A landscape with many valleys, sampled at points; each row gives a point and its height.
A ball rolls from a point to whichever of its 2 nearest points has the largest drop for the distance, and stops where none of them is lower. Distance is the straight distance between rows; heights are no part of it.
q627: [85, 121, 92, 80, 127, 139, 75, 108, 77, 59, 104, 81, 114, 110, 97, 90, 93, 151, 106, 76]  height 4.79
q141: [87, 98, 116, 78, 116, 132, 106, 129, 76, 96, 64, 101, 92, 82, 65, 94, 88, 79, 105, 103]  height 7.46
q824: [99, 117, 77, 115, 101, 100, 88, 87, 116, 92, 104, 54, 88, 123, 104, 71, 124, 123, 107, 121]  height 8.08
q238: [81, 86, 83, 82, 110, 94, 80, 112, 89, 80, 114, 119, 148, 125, 118, 106, 83, 76, 119, 91]  height 5.23
q140: [116, 91, 102, 94, 90, 118, 99, 113, 101, 107, 102, 88, 83, 67, 113, 94, 72, 79, 119, 126]  height 7.82
q487: [95, 94, 115, 84, 102, 119, 118, 134, 95, 98, 88, 90, 70, 74, 90, 89, 92, 68, 113, 118]  height 7.61
q898: [85, 109, 80, 94, 107, 119, 81, 77, 92, 87, 111, 55, 90, 115, 92, 88, 106, 141, 113, 93]  height 7.97
q139: [72, 100, 118, 49, 126, 135, 118, 118, 53, 80, 86, 106, 106, 92, 79, 91, 84, 91, 110, 101]  height 7.33
q674: [127, 80, 94, 121, 95, 78, 116, 95, 147, 139, 96, 106, 76, 96, 117, 97, 117, 61, 124, 124]  height 6.62
q851: [104, 114, 117, 89, 127, 86, 73, 111, 93, 65, 88, 102, 87, 122, 113, 104, 81, 99, 99, 96]  height 5.22
q231: [149, 103, 106, 131, 89, 88, 104, 106, 145, 134, 105, 122, 85, 72, 118, 114, 93, 95, 98, 117]  height 4.03
q563: [104, 77, 98, 117, 76, 85, 83, 95, 124, 105, 91, 90, 106, 108, 75, 95, 113, 84, 106, 114]  height 4.56
q838: [120, 103, 106, 156, 102, 117, 118, 88, 108, 127, 88, 102, 102, 79, 68, 122, 69, 115, 59, 128]  height 4.02
q168: [110, 119, 107, 66, 84, 87, 78, 91, 91, 98, 118, 91, 90, 121, 107, 93, 127, 105, 111, 102]  height 8.26
q459: [81, 138, 104, 82, 99, 74, 106, 112, 92, 87, 72, 107, 91, 116, 98, 97, 99, 86, 81, 85]  height 3.56
q887: [117, 86, 89, 144, 83, 93, 128, 85, 123, 130, 110, 89, 100, 66, 100, 89, 121, 116, 88, 124]  height 4.71
q999: [112, 102, 94, 116, 87, 74, 112, 75, 105, 115, 94, 96, 89, 82, 130, 91, 97, 128, 92, 100]  height 2.81
q78: [109, 83, 104, 116, 85, 65, 108, 98, 116, 135, 93, 119, 90, 91, 110, 109, 132, 100, 94, 75]  height 5.90
q742: [114, 67, 112, 139, 65, 106, 89, 97, 124, 119, 99, 92, 94, 107, 75, 102, 122, 118, 86, 114]  height 3.81
q109: [101, 78, 81, 84, 104, 60, 102, 97, 122, 98, 110, 112, 132, 99, 118, 90, 136, 99, 126, 91]  height 3.77
q755: [117, 72, 95, 103, 77, 72, 89, 73, 121, 116, 96, 102, 110, 122, 120, 90, 131, 131, 115, 96]  height 7.18
q153: [108, 104, 103, 82, 115, 84, 97, 99, 102, 113, 101, 117, 82, 67, 104, 123, 80, 63, 116, 85]  height 4.83
q544: [86, 104, 100, 131, 88, 128, 111, 91, 106, 100, 87, 67, 80, 102, 63, 90, 113, 143, 77, 95]  height 4.58
q298: [57, 106, 99, 74, 129, 104, 118, 83, 61, 55, 130, 121, 141, 139, 125, 98, 65, 92, 96, 90]  height 4.84
q400: [117, 84, 98, 98, 83, 67, 129, 114, 157, 115, 86, 124, 79, 92, 127, 94, 119, 73, 122, 103]  height 6.13
q698: [102, 85, 78, 92, 92, 77, 115, 123, 125, 112, 103, 125, 123, 73, 127, 97, 112, 88, 119, 81]  height 2.49
q555: [103, 114, 97, 84, 119, 104, 90, 120, 93, 74, 92, 103, 123, 63, 93, 93, 91, 109, 103, 83]  height 4.81
q748: [117, 104, 105, 143, 91, 119, 113, 56, 101, 131, 121, 78, 87, 95, 57, 119, 105, 127, 69, 134]  height 5.35
q209: [88, 109, 97, 88, 118, 122, 81, 68, 70, 85, 94, 64, 91, 104, 76, 95, 81, 117, 108, 98]  height 7.90
q224: [87, 72, 107, 127, 84, 104, 116, 129, 103, 117, 84, 94, 81, 86, 90, 97, 121, 88, 86, 94]  height 3.06
q654: [96, 96, 106, 69, 85, 78, 100, 115, 95, 111, 116, 117, 101, 132, 125, 99, 139, 94, 110, 89]  height 7.88
q993: [90, 82, 115, 79, 134, 77, 100, 103, 81, 84, 103, 116, 96, 79, 105, 117, 81, 83, 112, 77]  height 4.14
q877: [88, 92, 81, 95, 96, 86, 64, 77, 84, 82, 96, 105, 131, 133, 119, 107, 73, 95, 109, 83]  height 5.81
q776: [126, 93, 108, 119, 93, 95, 62, 71, 99, 128, 108, 91, 90, 103, 88, 118, 87, 96, 101, 113]  height 0.45
q309: [104, 97, 105, 100, 87, 74, 98, 109, 108, 120, 87, 121, 86, 92, 109, 117, 94, 79, 99, 81]  height 5.37
q659: [67, 116, 92, 70, 128, 78, 99, 80, 82, 64, 126, 109, 133, 150, 120, 97, 96, 96, 103, 91]  height 3.82
q528: [105, 124, 105, 88, 96, 69, 90, 92, 108, 76, 83, 105, 98, 103, 111, 94, 86, 98, 97, 99]  height 4.42
q229: [88, 112, 109, 97, 131, 107, 97, 111, 88, 73, 76, 92, 98, 85, 82, 93, 93, 134, 88, 78]  height 4.24
q549: [96, 115, 100, 147, 109, 141, 121, 73, 122, 104, 104, 58, 72, 106, 41, 106, 118, 151, 76, 113]  height 4.85
q667: [113, 81, 80, 69, 103, 89, 97, 107, 108, 111, 125, 126, 124, 110, 160, 101, 106, 76, 145, 98]  height 6.56
q734: [108, 93, 97, 125, 64, 84, 101, 109, 125, 127, 93, 108, 97, 106, 100, 93, 156, 87, 91, 88]  height 6.37
q850: [99, 126, 95, 112, 107, 122, 81, 105, 96, 102, 89, 62, 88, 105, 57, 86, 125, 98, 91, 109]  height 8.28
q221: [98, 103, 74, 68, 101, 88, 121, 136, 131, 109, 114, 138, 104, 82, 133, 111, 98, 65, 124, 77]  height 3.39
q583: [115, 72, 106, 132, 72, 120, 80, 97, 110, 110, 95, 88, 105, 95, 78, 105, 78, 129, 87, 114]  height 2.65
q713: [68, 105, 80, 79, 118, 119, 89, 113, 76, 69, 100, 98, 145, 111, 95, 94, 91, 125, 96, 75]  height 5.13
q494: [112, 116, 99, 157, 109, 141, 125, 64, 113, 115, 121, 80, 88, 113, 39, 138, 108, 154, 58, 128]  height 5.08
q833: [113, 104, 88, 97, 87, 89, 106, 138, 150, 106, 87, 119, 84, 91, 109, 104, 97, 54, 116, 105]  height 5.63
q626: [84, 77, 107, 66, 106, 114, 107, 96, 58, 69, 126, 124, 118, 117, 138, 107, 55, 72, 122, 98]  height 6.67
q379: [111, 74, 83, 99, 111, 87, 71, 111, 111, 97, 108, 110, 122, 103, 127, 102, 91, 77, 133, 100]  height 5.87
q510: [88, 97, 117, 63, 131, 108, 101, 97, 57, 62, 115, 122, 118, 86, 111, 110, 72, 105, 109, 74]  height 2.94
q293: [61, 122, 104, 60, 113, 78, 114, 94, 71, 75, 103, 106, 113, 124, 94, 99, 103, 93, 93, 85]  height 2.56
q652: [106, 130, 96, 73, 86, 109, 98, 135, 100, 93, 95, 117, 115, 69, 110, 99, 87, 88, 103, 85]  height 4.77
q423: [103, 117, 101, 64, 95, 116, 102, 125, 90, 70, 106, 127, 118, 86, 135, 100, 61, 87, 112, 93]  height 3.87
q438: [120, 111, 99, 170, 86, 121, 141, 96, 118, 130, 103, 101, 96, 80, 71, 118, 115, 102, 48, 135]  height 4.66
q425: [76, 92, 88, 93, 111, 90, 85, 129, 90, 84, 95, 113, 134, 115, 97, 103, 97, 94, 98, 76]  height 4.68
q259: [111, 123, 112, 110, 103, 105, 96, 101, 90, 111, 80, 92, 75, 82, 91, 101, 82, 102, 83, 103]  height 2.32
q599: [77, 109, 76, 80, 108, 114, 91, 120, 74, 98, 112, 77, 115, 109, 104, 82, 113, 83, 113, 109]  height 8.44
q937: [97, 87, 101, 57, 99, 77, 109, 98, 101, 102, 126, 124, 123, 138, 147, 92, 123, 89, 128, 104]  height 7.32
q15: [135, 103, 97, 115, 97, 90, 89, 110, 145, 109, 92, 115, 91, 73, 116, 109, 71, 76, 115, 112]  height 5.00
q677: [91, 86, 87, 75, 107, 91, 90, 75, 69, 94, 128, 94, 112, 106, 133, 98, 102, 107, 123, 90]  height 7.54
q396: [126, 118, 125, 159, 76, 117, 125, 87, 127, 112, 103, 103, 80, 102, 60, 116, 131, 102, 48, 133]  height 5.12
q294: [106, 127, 89, 129, 96, 102, 87, 90, 121, 105, 103, 64, 83, 116, 74, 84, 148, 116, 85, 109]  height 8.20
q424: [140, 108, 116, 134, 95, 90, 83, 87, 123, 123, 106, 105, 88, 87, 86, 118, 97, 106, 83, 119]  height 2.40
q398: [94, 86, 116, 153, 72, 121, 121, 107, 101, 132, 84, 91, 71, 92, 70, 102, 127, 85, 63, 102]  height 3.72
q464: [107, 117, 94, 115, 86, 88, 123, 85, 110, 106, 94, 87, 98, 58, 95, 83, 109, 121, 85, 105]  height 3.93
q328: [97, 111, 97, 107, 98, 99, 102, 90, 77, 100, 81, 90, 84, 91, 129, 93, 63, 126, 85, 92]  height 0.58
q44: [72, 87, 112, 53, 116, 130, 109, 121, 57, 81, 124, 107, 116, 112, 108, 98, 78, 77, 118, 106]  height 7.11
q388: [92, 87, 92, 109, 88, 95, 94, 121, 108, 94, 86, 86, 101, 109, 103, 83, 110, 102, 98, 106]  height 3.89
q516: [130, 62, 102, 120, 83, 75, 94, 90, 133, 133, 101, 115, 107, 93, 114, 101, 125, 113, 111, 99]  height 6.52
q98: [92, 77, 101, 89, 113, 99, 79, 69, 70, 100, 110, 76, 88, 100, 94, 104, 90, 98, 119, 100]  height 7.80
q101: [73, 97, 105, 70, 124, 110, 111, 87, 67, 74, 154, 139, 146, 139, 137, 111, 66, 61, 113, 95]  height 5.82
q274: [118, 83, 100, 96, 82, 77, 102, 88, 110, 143, 95, 107, 77, 118, 136, 99, 112, 77, 121, 111]  height 7.20
q416: [103, 84, 103, 101, 66, 95, 70, 82, 107, 102, 102, 86, 93, 135, 95, 99, 111, 137, 103, 95]  height 6.75
q827: [94, 118, 114, 102, 135, 119, 106, 96, 85, 88, 52, 97, 94, 68, 52, 90, 91, 123, 86, 91]  height 3.78
q426: [85, 89, 102, 88, 90, 91, 67, 86, 89, 80, 95, 96, 103, 155, 107, 105, 87, 120, 102, 87]  height 6.26
q217: [95, 139, 95, 79, 102, 124, 87, 124, 80, 95, 86, 84, 103, 98, 77, 85, 115, 91, 95, 100]  height 8.35
q478: [127, 111, 130, 142, 102, 133, 111, 102, 116, 107, 102, 79, 68, 96, 56, 104, 113, 114, 67, 144]  height 5.54
q189: [72, 102, 109, 63, 109, 94, 101, 75, 57, 70, 104, 100, 107, 116, 102, 104, 79, 114, 100, 78]  height 1.16
q234: [98, 90, 87, 70, 110, 91, 110, 98, 83, 98, 127, 104, 104, 81, 143, 95, 96, 82, 130, 100]  height 7.17
q825: [112, 123, 112, 136, 125, 115, 109, 96, 101, 108, 67, 91, 89, 72, 59, 100, 86, 117, 66, 107]  height 3.23
q8: [85, 104, 116, 137, 70, 134, 123, 106, 98, 111, 69, 86, 74, 99, 64, 90, 124, 119, 56, 90]  height 4.21
q89: [85, 105, 104, 59, 115, 97, 122, 142, 105, 85, 112, 134, 103, 93, 121, 113, 78, 66, 114, 87]  height 2.47

For each start below, name the point where the ball stops.
q487 | q189
q274 | q189
q494 | q224
q478 | q328
q555 | q328
q674 | q776

Call two points neighbours if one is among the 2 nearest of the other. Go from one point of each pair to the other, from neighbour to neighbour, staying as low as possible. Name the highest point that can't be avoided.
q328 / q698 | q555
q224 / q776 | q563
q89 / q698 | q221
